A landscape with many peaks, sampled at points; each row gives a point and its height.
A climber steps from a point to whichever of its 2 nearest points has the largest rise for the distance, and stops where none of them is higher. Distance is the straight distance between rows; heights are no part of it.
pelik: 1	15	-6	-24	-5	-11	-30	-20	-18	-7	3	3	2	1	18	4	0	-10	19	-9	-22	9	2	-13	10	28	-23	-22	-1	-4	-4	15	7	12	-5  height 3.44
gomo: -7	7	19	4	-1	16	19	13	-1	3	-6	-6	-14	-10	-16	21	14	19	-2	-19	1	6	4	-5	-5	17	-7	0	-3	13	-7	3	-7	9	-5  height 4.60
fiz: -5	7	-24	7	1	16	30	21	15	-5	1	-12	9	3	1	-14	-21	-14	7	-4	4	-17	0	7	-3	-4	0	-9	9	7	-15	8	-4	21	2  height 5.22
fef: 13	5	-16	2	4	-5	-20	-20	-15	13	4	-3	6	13	5	-36	-4	-26	-8	3	4	-20	7	-2	16	-8	0	-1	-16	1	7	13	6	6	10  height 4.41
mise: -10	-5	24	-3	12	-26	-23	-6	1	-19	-6	11	3	-14	28	-4	-10	16	0	-6	-24	10	-7	-23	-5	-11	-2	-6	-19	-11	-6	-11	13	-4	1  height 6.20
galo: -13	-4	7	3	7	12	-10	-3	-18	3	20	5	-27	2	-12	24	26	3	8	15	16	12	18	13	10	15	-3	29	-5	2	3	-16	5	-7	10  height 3.86
Sariv: -10	-7	-5	-9	6	0	-9	-3	-12	1	4	-10	-12	5	-8	-12	6	-17	-8	24	15	-22	17	25	0	-14	12	31	-10	-1	6	1	10	-9	-9  height 3.05
nevo: -10	-15	-9	0	3	20	25	17	-18	4	-9	-21	-1	-8	-11	9	23	8	5	6	5	6	0	8	4	14	15	16	-8	20	-15	-3	3	12	-6  height 7.35
fuzo: 25	-6	9	5	1	-13	-24	-19	-27	2	22	6	-8	-10	-6	-11	4	-1	-3	-3	4	15	-13	7	11	14	11	-10	-11	-6	16	-1	9	-17	12  height 2.09
Gim: -18	-2	17	6	10	11	-11	-7	-18	-6	9	7	-22	-11	0	25	23	12	7	2	1	15	11	1	6	14	1	19	-7	-3	-5	-11	8	-6	0  height 4.44
suzo: 3	12	-24	-10	-12	12	14	12	-6	2	-12	-19	10	6	-1	4	-16	1	9	-16	-18	0	-6	12	2	4	-16	-11	13	-1	-16	1	-5	17	0  height 6.75
Vik: -4	-4	8	-8	1	0	-16	-4	-26	-8	9	1	-7	-5	-6	-5	21	-5	-2	5	5	4	7	11	-20	-4	8	18	2	-10	5	3	7	-22	6  height 3.13
deguk: 2	0	-34	-11	-5	17	11	26	3	5	2	-10	2	7	-19	-15	-4	-15	-4	4	9	-22	10	35	4	-7	2	-2	0	1	-16	0	0	7	-3  height 0.43
Kemu: 19	8	-13	-4	-15	-7	-11	-11	13	-6	12	-4	4	10	-3	-1	-4	-3	-5	1	-12	-12	-13	13	14	-19	12	7	7	-7	10	8	8	-30	7  height 2.54
fusog: -6	-8	25	-2	-7	-13	-1	3	24	-12	2	18	-9	-15	-9	18	-7	19	-15	-3	4	6	-11	-13	-14	-18	10	17	7	-11	6	6	-2	-28	8  height 5.67
Mige: -3	9	-20	-13	7	9	18	-3	7	-2	-5	-21	10	3	20	1	-17	2	24	10	-5	-15	-5	4	9	1	0	-3	8	18	-5	18	13	17	-7  height 1.56
Zib: -8	1	16	1	-13	-18	7	-3	42	-7	-4	15	-16	-5	-7	27	-5	20	-13	2	-1	1	-2	-8	2	-17	-3	5	11	-6	7	6	-12	-24	3  height 4.99
Golaz: 3	-4	-23	-19	1	-22	2	-9	6	9	-13	0	18	12	21	-16	-34	-10	1	8	-9	-9	10	3	-8	-13	-5	-9	7	-8	-5	-11	-8	18	-1  height 0.71
dif: -6	0	1	-9	13	6	14	0	12	10	-4	1	16	3	11	14	-12	23	26	1	3	-10	-9	-3	31	24	-18	-12	10	20	-8	10	14	18	-18  height 6.04
besig: -4	1	-19	5	-10	-3	13	18	29	-7	5	1	-1	6	-21	21	-6	-1	-11	9	10	-9	3	21	2	-22	3	6	22	2	6	5	-12	-23	3  height 0.57
mir: -3	0	-2	-14	2	-9	-22	-20	-10	-12	10	1	-9	-2	13	7	8	2	0	12	4	5	-4	14	24	17	14	16	-20	-2	11	9	31	-5	-3  height 1.07
tori: 35	3	16	33	-11	-8	-10	-10	25	6	-2	24	3	4	-9	2	-2	7	-10	2	-11	5	-7	-8	19	-12	-11	-8	3	-7	13	-2	-11	-31	2  height 7.32
mosi: -5	-14	-7	-3	7	3	19	19	28	8	-4	10	-2	9	-5	6	-7	25	2	6	18	-9	3	16	21	-1	8	12	6	20	-3	-15	1	7	-20  height 3.64
Vimu: 25	1	-3	12	-13	0	-10	-1	-5	-1	-2	11	14	-2	-4	-27	1	-12	-10	-3	-8	1	-5	-12	-25	-18	1	-17	6	-17	5	0	-16	-24	19  height 1.05
Bugup: -2	-16	-22	-27	-5	-6	-7	8	-28	6	-14	-9	7	-3	2	-1	7	1	10	1	-23	14	3	0	7	23	7	-3	-13	7	-30	-7	-1	23	-11  height 0.92
rar: 24	-5	25	19	-8	-15	-12	-6	20	8	-4	35	-6	-4	-10	-1	0	19	-16	4	-2	6	-8	-16	-4	-13	-5	-9	0	-9	14	-6	-15	-36	6  height 5.92
samak: -13	-3	9	7	15	0	6	-10	-11	-6	-5	-9	4	-5	18	-15	6	-11	2	7	5	-5	6	0	-15	-11	12	19	-5	0	4	-2	11	-1	-6  height 4.26
Val: -8	4	20	-4	0	-9	0	-9	10	6	-13	8	-6	-5	17	10	-10	18	9	-11	-10	5	7	-20	-2	7	-16	-16	-4	6	-13	-7	-5	21	-11  height 6.25
dav: -3	11	9	8	11	12	10	2	-9	9	1	-7	-5	-11	4	14	11	-5	17	-14	1	4	-7	-12	18	37	-29	-6	2	20	-7	17	2	31	-6  height 2.22
geku: 0	-3	-23	8	-10	-9	9	10	21	2	-11	-4	16	11	-6	-2	-21	-10	-3	0	-4	3	8	14	2	-20	-19	-21	18	-15	-1	0	-17	8	15  height 6.85
vular: -8	-11	-8	3	0	20	25	29	-17	2	-5	-9	-2	-1	-22	1	21	-1	-17	-1	16	3	3	10	-9	7	15	11	-7	11	-15	-6	-6	11	-2  height 6.32
Kop: 10	15	5	30	4	-4	9	-11	19	1	-1	4	9	3	10	-16	-13	1	-8	-19	-4	-13	-12	-31	12	-12	-6	-5	-7	1	10	9	0	11	19  height 4.24
pusur: 5	-13	24	5	-5	-12	-19	1	4	0	-3	29	-7	-3	-8	-6	6	12	-14	5	6	7	3	-9	-27	-12	3	-4	1	-11	11	-13	-13	-34	5  height 5.10
soti: 35	12	-8	-1	-14	14	-11	-2	-15	-12	12	-7	-1	-10	-14	0	10	-6	-7	6	-6	8	-19	15	5	13	11	-8	2	-10	13	22	9	-35	7  height 4.09
bek: 1	10	-13	6	-4	-11	3	-4	16	6	-19	2	16	11	9	-4	-19	-5	4	-10	-5	-3	1	-7	-3	-7	-25	-20	8	-2	-2	3	-15	13	12  height 5.89
Duza: -3	6	-16	8	-5	3	9	15	16	0	-2	1	7	13	-12	-12	-5	-17	-8	-2	9	-14	9	13	-11	-14	-5	-16	7	-1	-1	-2	-15	3	11  height 8.04
zame: 7	4	1	-6	-10	3	-13	3	-9	-2	3	4	-8	1	-13	-1	15	1	-5	2	2	-4	14	7	-20	-5	-3	-4	9	1	6	-1	-9	-21	2  height 3.50
kulo: -5	-13	21	4	3	-21	-12	3	-7	-12	8	6	-6	1	-11	15	-8	13	-10	10	7	-2	-25	8	-6	-12	21	30	-5	-7	10	-6	12	-40	0  height 7.98
bige: -16	-20	-5	-7	-4	3	-9	-3	-29	14	-1	3	-3	-3	-15	11	28	-10	-2	7	-1	20	16	6	-5	12	12	21	-16	6	-28	-29	-7	3	6  height 4.25
gik: -14	5	14	15	12	7	29	5	22	-2	-5	-6	-3	-7	5	-11	-9	-7	-10	-4	14	1	2	-18	-25	-20	-1	-3	2	3	-5	5	-13	21	6  height 3.00
Niba: 0	22	-18	5	-2	14	7	8	1	-4	-1	-15	21	15	-2	1	-11	-16	15	-5	-4	-11	-11	15	17	13	-27	-11	0	6	-7	30	6	12	4  height 6.58
tinuv: -3	-5	-21	-16	10	-11	6	-7	4	18	-18	4	24	14	22	-17	-40	2	15	4	-9	-7	3	-3	8	2	-15	-14	11	2	-9	-5	-1	21	-3  height 0.90
Palif: 38	9	6	14	0	11	-3	0	-21	-5	24	-7	-5	-8	-20	-1	-5	1	-10	-3	5	6	-28	9	-1	5	15	-12	5	-4	13	13	8	-31	17  height 3.55
Vutin: -10	7	17	6	-1	26	23	11	8	-5	-2	-6	-12	-11	-13	13	3	8	-15	-14	9	4	0	-8	-24	-9	1	3	8	5	-5	3	-9	1	4  height 4.07
Zogu: 0	-6	-27	0	0	12	28	23	23	2	-10	-4	16	5	-2	-2	-21	7	2	-7	6	-2	-4	7	15	-1	-6	-2	12	0	-12	-7	-1	23	-6  height 4.70
ditoz: -3	20	-15	0	5	22	10	9	-10	-4	9	-19	-7	0	-8	5	10	-11	10	-3	8	-13	5	17	10	20	-10	1	3	17	-3	24	9	9	3  height 5.31
tomet: -10	-11	17	0	-3	-20	-21	-8	1	1	-1	24	-6	5	0	-7	10	4	-6	3	5	1	17	-2	-15	-13	0	1	-3	-6	9	-19	-8	-15	-3  height 4.61
zudu: -9	-5	5	4	15	1	31	18	28	1	0	-3	-3	-9	-9	1	-15	-9	-18	-4	16	3	0	-6	-23	-25	9	-1	20	-8	-8	1	-21	13	3  height 2.74
Fezu: -23	-16	6	9	20	7	16	3	-2	11	-1	0	-13	7	0	3	8	-2	5	21	20	-7	15	18	-1	-7	13	27	-5	14	6	-19	7	-5	-16  height 2.65
por: 3	6	-18	-3	-9	10	5	10	-5	5	-6	-12	24	15	-2	0	-21	-4	14	-12	-13	-2	-9	14	14	11	-40	-12	13	2	-11	12	0	16	0  height 7.60
Dom: 23	12	-6	0	-9	-5	-10	-17	7	-8	18	-7	5	0	4	0	-12	2	-3	-14	-14	-2	-23	10	25	-2	9	-2	3	-9	13	9	17	-15	5  height 2.25
pezut: -25	-13	9	15	21	13	12	-9	-10	6	-6	-8	-5	-14	16	-4	9	-17	14	7	8	2	7	-5	-21	-5	15	20	-1	2	0	-15	17	-10	-14  height 4.77
Sidoz: 17	-5	-25	-5	-19	7	-3	19	1	15	-5	0	9	13	-20	-11	-6	-12	-6	3	-6	9	11	28	-9	-13	-15	-25	13	-11	-9	-16	-18	-7	-2  height 4.17
buted: 4	18	5	29	0	21	2	7	-14	-6	13	-1	-8	-5	-11	-8	22	-20	4	0	7	0	4	-16	-6	24	-16	-9	-3	-1	11	26	-8	0	24  height 4.18
gifog: -1	-2	-14	-19	-11	-22	-5	-2	8	0	-5	0	10	8	5	-9	-15	-16	-8	3	-8	-6	11	4	-20	-24	3	-7	11	-18	1	-18	-16	2	-3  height 0.55
somi: 17	9	5	-7	-6	-14	-17	-15	-3	-14	19	0	-7	-6	5	14	-11	14	-1	-14	0	6	-30	10	28	21	12	-10	-8	-2	20	6	29	-16	0  height 1.84
tino: -14	4	18	5	1	8	2	-11	-25	-3	-5	-3	-10	-21	9	-5	12	2	7	-22	-8	16	4	-20	-20	5	-10	1	2	2	-13	0	-3	14	2  height 1.52
Zasi: -11	-10	8	-14	-2	-11	-8	1	-6	-3	-1	4	-2	3	1	5	2	1	-12	-12	-11	12	13	-7	-25	-10	6	-8	-2	-6	-12	-25	-10	8	-16  height 0.36
rudo: -9	-7	3	-12	-3	-17	9	0	27	-13	2	6	-2	-3	-1	17	-14	1	-11	5	2	-2	4	-2	-12	-26	11	11	19	-8	0	-3	-7	-4	-9  height 3.95
fireb: -8	-2	4	9	9	-10	23	-4	24	-3	-11	-7	9	-5	19	-12	-18	-9	2	2	4	-2	0	-21	-15	-24	8	-2	6	-4	5	0	-7	19	0  height 3.32
Maneg: 21	10	-6	21	-10	17	0	10	1	-8	3	6	8	3	-17	-14	6	-13	-11	8	-1	-5	-1	-2	-18	-14	2	-11	8	-7	4	14	-9	-31	18  height 0.89
kogo: -4	-1	-10	-3	9	2	14	-7	12	3	-4	-18	12	9	19	-15	-13	-7	15	18	6	-24	-2	1	8	-11	9	5	-5	20	4	16	14	10	-5  height 1.82
Lik: 4	10	-8	0	3	-14	-11	-17	1	12	-11	6	12	18	10	-15	-3	-8	5	-4	-2	-13	7	-6	8	2	-18	-14	-5	3	3	7	-3	7	7  height 5.14
vob: -5	-7	7	5	12	-7	5	-16	17	3	-2	-9	6	10	22	-4	-9	4	11	24	8	-16	-5	0	26	-12	20	18	-8	17	18	6	23	5	-12  height 2.24
vezu: 10	-3	-11	-6	-12	5	-5	13	3	10	1	7	-3	9	-24	2	9	-5	-8	7	4	-1	13	22	-17	-12	-3	-16	13	1	0	-12	-16	-23	-6  height 3.82
fir: -2	-4	9	-1	1	1	16	7	11	11	-16	7	0	0	0	9	-5	23	6	-14	0	0	3	-9	8	13	-13	-11	-4	9	-13	-9	-6	21	-13  height 5.46
Rudum: 4	-17	-24	-22	-5	3	-1	10	-24	16	-7	-4	4	-4	-14	-7	16	-5	5	1	-1	2	11	12	14	18	6	12	-11	11	-25	-5	2	19	-5  height 0.72
Rom: -8	-15	4	-12	-10	5	-25	1	-33	4	15	4	-11	-5	-20	11	24	-8	-6	0	-13	21	19	6	-15	-1	13	14	1	-3	-17	-24	1	-10	4  height 3.77
vakup: 3	18	12	0	-4	2	-11	-7	8	-8	3	1	-6	1	3	24	16	13	6	-3	-3	-1	-3	1	11	18	-7	-4	0	0	13	16	3	-10	-4  height 6.16
gagu: 7	-6	3	5	2	-6	-24	-19	-22	2	17	10	-11	-5	-6	-6	19	-7	3	15	15	16	-1	3	19	16	0	13	-16	-11	18	-4	11	-11	24  height 2.67
zade: 31	2	1	-12	-11	-3	-27	-5	-15	-15	13	10	-4	-11	-10	3	12	5	-2	12	-15	14	-14	12	-5	10	12	-10	1	-11	3	14	1	-42	3  height 4.65
guka: 17	9	8	22	-6	-7	-4	-10	24	4	2	11	3	8	-5	2	1	9	-9	-5	-1	-9	-13	-12	20	-7	-7	-3	0	-1	19	6	-4	-17	9  height 5.91
fupu: -9	2	14	2	10	-8	2	-16	14	-2	-12	-2	6	6	31	5	-7	13	16	11	2	-11	-3	-13	15	-2	4	0	-7	12	5	6	13	11	-8  height 2.76
Kifir: -9	14	25	14	7	6	16	-13	19	-5	-10	-5	-4	-13	27	4	-1	18	14	-1	1	-1	-11	-22	10	5	-6	2	-9	11	3	23	11	11	1  height 3.33
mun: -10	-14	3	12	7	10	12	22	-7	10	-1	7	-11	7	-26	-2	15	3	-16	-3	24	2	18	7	-8	5	4	4	-4	10	0	-19	-14	9	2  height 5.54
zuki: -13	-9	23	5	5	-4	-2	8	9	-7	1	14	-13	-4	-9	15	-3	15	-17	10	20	-1	-8	-1	-26	-19	11	33	2	-6	13	-4	5	-32	2  height 6.59
zop: -8	0	7	2	-1	3	-3	-4	-24	-1	-5	0	-6	-9	1	-14	10	-9	-3	-20	1	11	11	-17	-33	-7	-3	-8	5	-5	-8	-9	-14	9	4  height 1.33
Ledu: -16	-8	4	-2	9	-6	6	4	15	0	-1	1	-11	8	3	7	0	10	2	18	16	-16	13	20	6	-9	9	15	-2	17	6	-11	4	-2	-16  height 3.03
pino: 22	4	-17	-1	-4	4	-28	-18	-2	14	11	1	-2	13	-9	-19	3	-18	-13	10	5	-18	4	13	29	-5	2	-3	-15	-6	16	14	11	-12	4  height 3.89
zodid: -17	-6	18	-8	-3	-15	5	1	38	-10	-1	12	-13	-9	5	28	-15	21	-7	-1	-4	5	3	-9	-3	-17	4	5	6	0	-4	-8	-1	-1	-16  height 4.42
mozul: -20	-31	15	-6	11	-5	8	10	9	13	-21	-1	4	-3	13	0	-3	7	-9	0	-10	29	-10	-17	-16	-4	16	-8	-15	-8	-15	-23	-14	25	-21  height 0.16
zime: 13	13	-2	12	-5	14	-15	-3	-15	1	19	2	-8	-11	-7	-5	24	-23	9	11	12	12	5	-12	8	32	-21	-2	-9	-1	17	15	-1	7	29  height 3.48
leg: 0	0	0	1	4	-13	9	-12	4	-7	-9	-9	15	0	20	-24	-9	-14	-2	6	-1	-9	-3	-14	-11	-23	11	10	-5	-1	6	-4	1	6	-1  height 3.74
Lazif: 8	1	13	9	-3	-9	-28	-14	-14	3	7	16	-7	-5	-1	-13	23	-3	2	7	4	11	9	-8	1	18	-7	0	-7	-6	18	2	-6	-12	20  height 2.29
zove: -6	10	0	2	6	24	16	6	-16	-7	6	-20	-10	-5	-5	10	16	5	9	0	7	-1	5	10	3	14	8	13	2	19	-6	8	8	9	-5  height 6.12
moz: 15	-1	11	7	2	5	0	8	-22	-8	16	-10	-3	-4	-12	1	3	5	-15	-4	9	-2	-29	8	-10	-5	22	12	1	-5	13	16	12	-28	21  height 3.04
mobo: -10	17	12	12	6	12	3	-5	-15	-2	-3	-8	-11	-12	7	-1	17	-4	13	-13	3	6	-2	-14	2	20	-15	0	-1	12	-3	13	-1	21	4  height 1.83
kava: -8	2	2	4	9	9	-12	-15	-18	3	16	0	-16	2	-6	0	23	-11	9	22	21	6	16	12	11	13	-6	27	-11	-2	9	-6	6	0	23  height 3.31
zam: 11	13	-3	12	8	-12	-3	-25	2	5	-6	1	14	11	24	-22	-14	-1	2	-11	-4	-12	-9	-27	17	-6	-5	-7	-6	4	5	7	5	15	6  height 4.46
sotu: 15	-6	22	3	5	-26	-25	-14	-11	-4	21	11	-5	-2	0	-5	-11	10	-5	-10	-7	5	-24	6	6	0	16	-6	-8	-3	12	-11	9	-22	4  height 1.69
Tiris: 8	11	1	-12	-15	2	-23	-3	-6	-11	1	4	1	-6	6	8	-2	8	7	-12	-34	11	4	-12	-19	0	-10	-25	9	-15	-7	-4	-8	-12	-3  height 5.72
rer: -10	-25	-2	-4	3	-2	-2	5	-22	17	1	6	-11	2	-24	0	20	-8	-12	3	14	9	23	14	-8	1	14	15	-6	6	-10	-31	-11	1	-1  height 4.83
Vabe: -3	-4	2	-19	-7	-11	-12	-3	-10	-4	-1	0	3	5	0	-10	1	-13	-9	-1	-2	-1	13	3	-31	-20	9	0	3	-15	-2	-18	-5	-3	-10  height 0.45
Dolem: -8	-23	-17	-28	3	-1	-3	2	-21	11	-7	-19	6	2	13	-4	-9	2	22	5	-23	7	1	-3	5	8	12	-5	-6	12	-19	-8	13	22	-23  height 1.09
seki: 4	6	-2	2	-8	-3	-4	0	-7	1	-5	2	8	-1	0	-26	3	-16	-12	-12	-1	1	6	-14	-39	-18	-7	-18	10	-14	1	-4	-22	-3	12  height 1.18
nin: -17	-17	0	3	18	1	4	-2	-17	12	-2	-7	-8	2	-5	-13	7	-23	1	19	18	-8	24	21	-11	-11	11	23	-6	8	-1	-20	7	-2	-12  height 2.70
zovab: -3	-9	-13	-14	5	6	10	2	-12	13	-5	-16	5	0	11	-7	-9	2	21	1	-4	-5	2	2	10	13	0	-6	4	19	-14	4	9	24	-18  height 1.30
Kados: -1	-14	-26	-21	2	8	13	2	-4	19	-10	-3	21	9	14	-20	-28	9	18	4	-9	-6	-2	-3	15	11	-9	-5	8	7	-14	-5	10	23	-16  height 1.08
vupo: -1	-13	3	-4	4	7	18	11	11	16	-16	13	14	1	3	12	-2	30	15	-4	4	-5	-4	-15	29	29	-17	0	0	12	-11	-1	11	18	-23  height 5.08
zenu: -10	13	36	20	13	6	10	-13	14	-1	-9	3	-13	-3	18	16	9	21	3	6	16	-5	-4	-17	24	18	-11	5	-12	8	13	17	13	8	3  height 4.03
kego: -4	16	-19	23	-8	10	18	18	13	-8	-4	-6	18	10	-5	-4	-18	-17	10	-7	-7	-13	-3	7	3	-6	-22	-16	3	0	-10	20	-10	14	15  height 5.79
sasu: -1	10	-15	-16	-10	-13	6	-10	12	-12	-6	-10	8	0	24	13	-21	3	9	1	-26	-4	-2	1	-1	-10	2	-2	12	-6	-6	6	0	4	-2  height 5.44
tebu: 12	-6	7	-4	-3	-21	-9	-4	-5	-8	18	-2	-3	0	-12	-4	-14	1	-15	7	5	-13	-23	16	6	-18	25	34	-1	-2	15	-2	15	-31	-6  height 6.44
dek: 2	-6	16	-2	10	-26	-6	-11	4	-21	3	-2	9	-15	23	1	-17	11	1	-7	-22	2	-21	-14	3	-12	21	8	-12	-9	-1	-1	17	-6	-1  height 7.25
kapef: 14	11	-1	4	-2	-9	-22	-21	-1	13	-3	7	9	13	6	-5	12	-11	8	-1	-3	-3	1	-8	21	21	-22	-17	-5	-2	13	13	0	-3	6  height 4.47
zugus: 7	-4	7	-1	1	-11	-14	-24	-20	-13	19	0	-14	-10	1	13	-3	10	-2	0	10	11	-17	13	31	25	13	3	-19	-1	21	4	36	-11	5  height 1.44
tuza: -4	11	3	18	3	-2	5	2	21	0	-6	10	3	9	-5	-10	-1	-4	-7	-1	10	-17	7	-7	-4	-9	-8	-8	-5	7	10	1	-13	0	11  height 6.91
sivep: -8	0	22	28	14	-4	8	-6	17	4	-12	17	-1	3	7	-16	0	3	-13	2	20	-14	7	-19	5	-11	-3	3	-14	6	12	-3	-4	6	10  height 5.88
ragi: -13	-23	10	-9	10	-10	12	7	12	10	-6	-5	6	0	8	-3	-15	-2	-4	4	-2	20	-3	-6	-19	-17	23	0	1	-13	-8	-30	-13	21	-27  height 0.06
fuf: 12	7	-10	16	-15	11	0	10	19	-4	4	5	3	9	-25	6	3	-8	-11	18	1	-7	1	14	-6	-19	-2	-4	13	0	8	12	-12	-36	11  height 0.74
lum: 17	8	-2	-18	-12	-2	-35	-3	-15	-16	9	4	-7	-10	-2	4	16	4	11	0	-26	19	3	2	-8	17	-6	-20	3	-15	-1	7	-2	-25	-3  height 5.23
benum: -3	14	-5	4	-7	15	29	14	18	-4	-6	-12	-3	-7	-8	14	-7	4	-2	-21	-4	2	-6	-5	-13	-5	-10	-12	12	1	-10	7	-15	7	5  height 3.73
Riti: 10	-6	-37	-21	-11	17	4	24	-20	15	-5	-12	3	2	-21	-11	9	-7	-4	-4	-1	-11	9	25	13	8	2	2	-2	3	-18	-1	3	11	-6  height 0.54
guge: 8	10	-12	-10	-18	4	-2	2	-11	6	-5	-10	3	4	-2	6	-3	-1	6	-17	-22	6	4	2	-13	-1	-14	-24	12	-4	-11	-6	-15	2	-2  height 6.19
Vofos: 6	7	-4	4	-6	2	8	3	13	-13	10	-5	2	5	-8	-1	-1	-1	-14	7	5	-18	-9	5	2	-16	16	20	4	3	15	11	5	-20	10  height 2.86
mipan: 3	-3	11	-6	-10	12	-27	-3	-28	6	22	7	-16	-9	-19	6	31	-7	9	8	1	22	16	5	-11	13	0	12	1	-2	-4	-15	-7	-8	17  height 3.35
pemo: -3	19	8	-9	1	1	2	-6	11	-4	-1	-2	5	3	12	31	-1	14	18	-4	-5	-3	-6	-3	24	26	-18	-9	2	11	-1	20	9	9	-15  height 7.45
Bigi: 3	-10	-26	-9	1	2	12	21	0	11	-12	0	13	9	-2	-21	-8	-2	-14	-11	6	6	0	2	-4	2	4	-6	-1	-9	-13	-20	-16	24	-8  height 4.84
Gogum: -9	-10	-15	-20	3	-20	15	2	21	-13	-2	-12	3	-7	21	20	-33	4	11	11	-22	1	6	-7	1	-14	15	-1	20	-6	-6	-5	3	12	-17  height 4.79
fetu: 3	8	-1	-15	-6	-14	-7	-9	-1	-22	2	-3	9	-4	16	-1	-7	7	1	-5	-20	-5	-11	-7	-4	-11	11	8	-1	-12	1	5	8	-8	2  height 6.10
Bubad: 4	-10	-20	-3	0	9	15	23	28	9	-11	15	15	13	-13	2	-9	16	-5	-7	10	-9	3	8	22	5	-10	3	5	3	-7	-15	1	11	-14  height 4.22
Lunel: -8	-20	-5	-7	5	9	25	18	2	7	-11	-13	5	-2	4	-3	-2	10	-1	1	6	8	-6	0	-4	-1	21	3	-5	7	-12	-16	-3	19	-18  height 6.03
zof: -4	-26	-17	-20	0	2	13	26	6	5	-20	0	12	5	9	-17	0	9	-13	2	2	13	-6	-3	-8	4	19	1	-4	-16	-10	-18	-21	23	-18  height 5.30
raro: -5	-12	-13	-14	0	-15	15	9	22	-3	-4	1	0	-3	5	20	-22	11	-3	-4	-10	6	2	4	1	-12	11	-3	18	-5	-9	-12	-11	13	-12  height 4.23
kuzod: -3	22	-8	19	-3	24	12	17	-6	-6	11	-6	-4	4	-18	0	11	-15	5	-2	5	-16	7	6	-7	18	-10	-7	0	6	-1	23	-7	0	11  height 4.75
bufo: -4	12	30	34	14	4	5	-7	9	5	-9	14	-11	5	3	-3	10	11	-6	2	17	-13	2	-24	12	10	-14	3	-17	5	16	10	1	6	15  height 4.96
Giv: 12	14	11	40	5	9	5	-3	17	-1	13	7	-2	6	-6	-7	-8	2	-10	-10	7	-19	-12	-15	24	-4	-3	1	-7	-1	20	9	8	-2	15  height 4.95
kilev: -17	0	28	2	9	-14	-15	-15	7	-6	-12	15	-5	-7	33	0	-4	18	6	-4	-13	8	6	-26	-1	-3	-9	-11	-12	-4	-9	-6	6	8	-7  height 7.27
lev: 4	18	0	-3	-2	4	-5	-7	-12	5	1	-3	0	-5	13	16	10	-8	21	-20	-15	12	-12	-14	6	34	-42	-19	10	7	-1	21	-4	21	-4  height 2.68
tez: 20	2	5	-2	-8	3	-31	-9	-18	9	18	16	-12	-11	-13	-6	26	-13	12	24	7	21	18	4	-1	22	-12	3	-4	-6	8	-7	-12	-13	18  height 2.83
dotud: -2	18	-14	2	-10	17	20	14	11	-14	5	-18	2	-3	-13	13	2	-5	-3	-6	-3	-8	-3	8	-10	-10	1	-2	18	3	-5	14	-7	-7	8  height 3.47
Gak: 13	10	3	-7	-5	-15	-30	-19	-10	-6	1	10	6	-1	17	-6	10	-1	11	-10	-16	10	-8	-13	12	20	-10	-18	-8	-10	10	10	6	-6	5  height 3.87
rab: -5	2	-2	-16	4	-4	-21	-18	-8	-3	7	2	-8	8	7	7	11	-2	8	18	8	-7	16	18	21	10	3	14	-8	8	6	10	15	3	-8  height 0.84
Dov: -6	4	0	-7	-1	4	15	19	13	-6	4	-5	2	-7	-9	7	-4	-15	-22	-5	10	0	-4	-3	-37	-30	14	3	26	-13	-2	0	-12	1	6  height 2.53
govaz: 2	-8	11	1	11	-6	-13	-7	-36	-9	11	-7	-3	-10	-6	0	10	-5	-7	0	4	6	-20	13	-14	5	17	18	-10	-13	5	8	18	-23	16  height 2.75
fotok: -24	-18	6	1	12	7	20	5	1	8	-3	-17	1	-1	11	2	-5	-10	12	5	4	5	2	2	-17	-13	20	9	-1	8	-1	-21	10	5	-23  height 5.29
fubi: -6	17	14	-11	0	-4	-16	-15	-14	-6	-4	4	-5	-8	21	13	1	6	19	-18	-19	14	-4	-28	6	26	-25	-16	-1	3	-7	12	4	24	-11  height 3.07
zeve: 6	-9	-28	1	-10	11	5	25	3	15	-8	7	11	16	-17	-21	-5	-11	-11	-16	2	4	4	14	-4	-1	-12	-21	5	-16	-11	-19	-17	11	-2  height 4.48
vok: -7	13	22	3	-3	13	-7	-4	-7	-6	12	-1	-18	-10	-5	32	26	16	8	-5	1	12	4	-2	8	27	-13	4	-2	3	7	9	6	-3	-3  height 5.25
Dop: 11	0	-10	-8	1	-5	-21	-14	-8	5	9	-4	-10	6	-6	-15	5	-8	-16	15	11	-21	2	20	20	-9	14	20	-15	-3	17	6	15	-12	-3  height 3.46
zer: -17	-17	10	-7	3	-4	-1	1	-16	2	-11	-1	-3	-6	7	2	2	0	-7	-14	-18	27	3	-22	-26	-2	7	-11	-12	-6	-20	-22	-12	22	-18  height 0.27
Difi: -10	10	-5	9	3	12	20	11	14	-14	5	-7	-1	2	-9	5	-1	-4	-10	10	16	-21	-1	5	-14	-15	13	11	5	10	4	9	-1	-5	10  height 3.18

Where does a climber stop that starts at each point below?
govaz => Lunel
Fezu => por
mir => kilev

Call two points neighbours if one is among the 2 nearest of the other. Go from one point of each pair to the other, from neighbour to neighbour, staying as high as possible. Name the lowest point that can't be avoided.
dek, tori => Dov
kulo, nevo => Lazif
dek, kulo => rudo
kilev, dek => mise
pemo, kilev => vupo
por, Lunel => govaz
Duza, tori => Kop
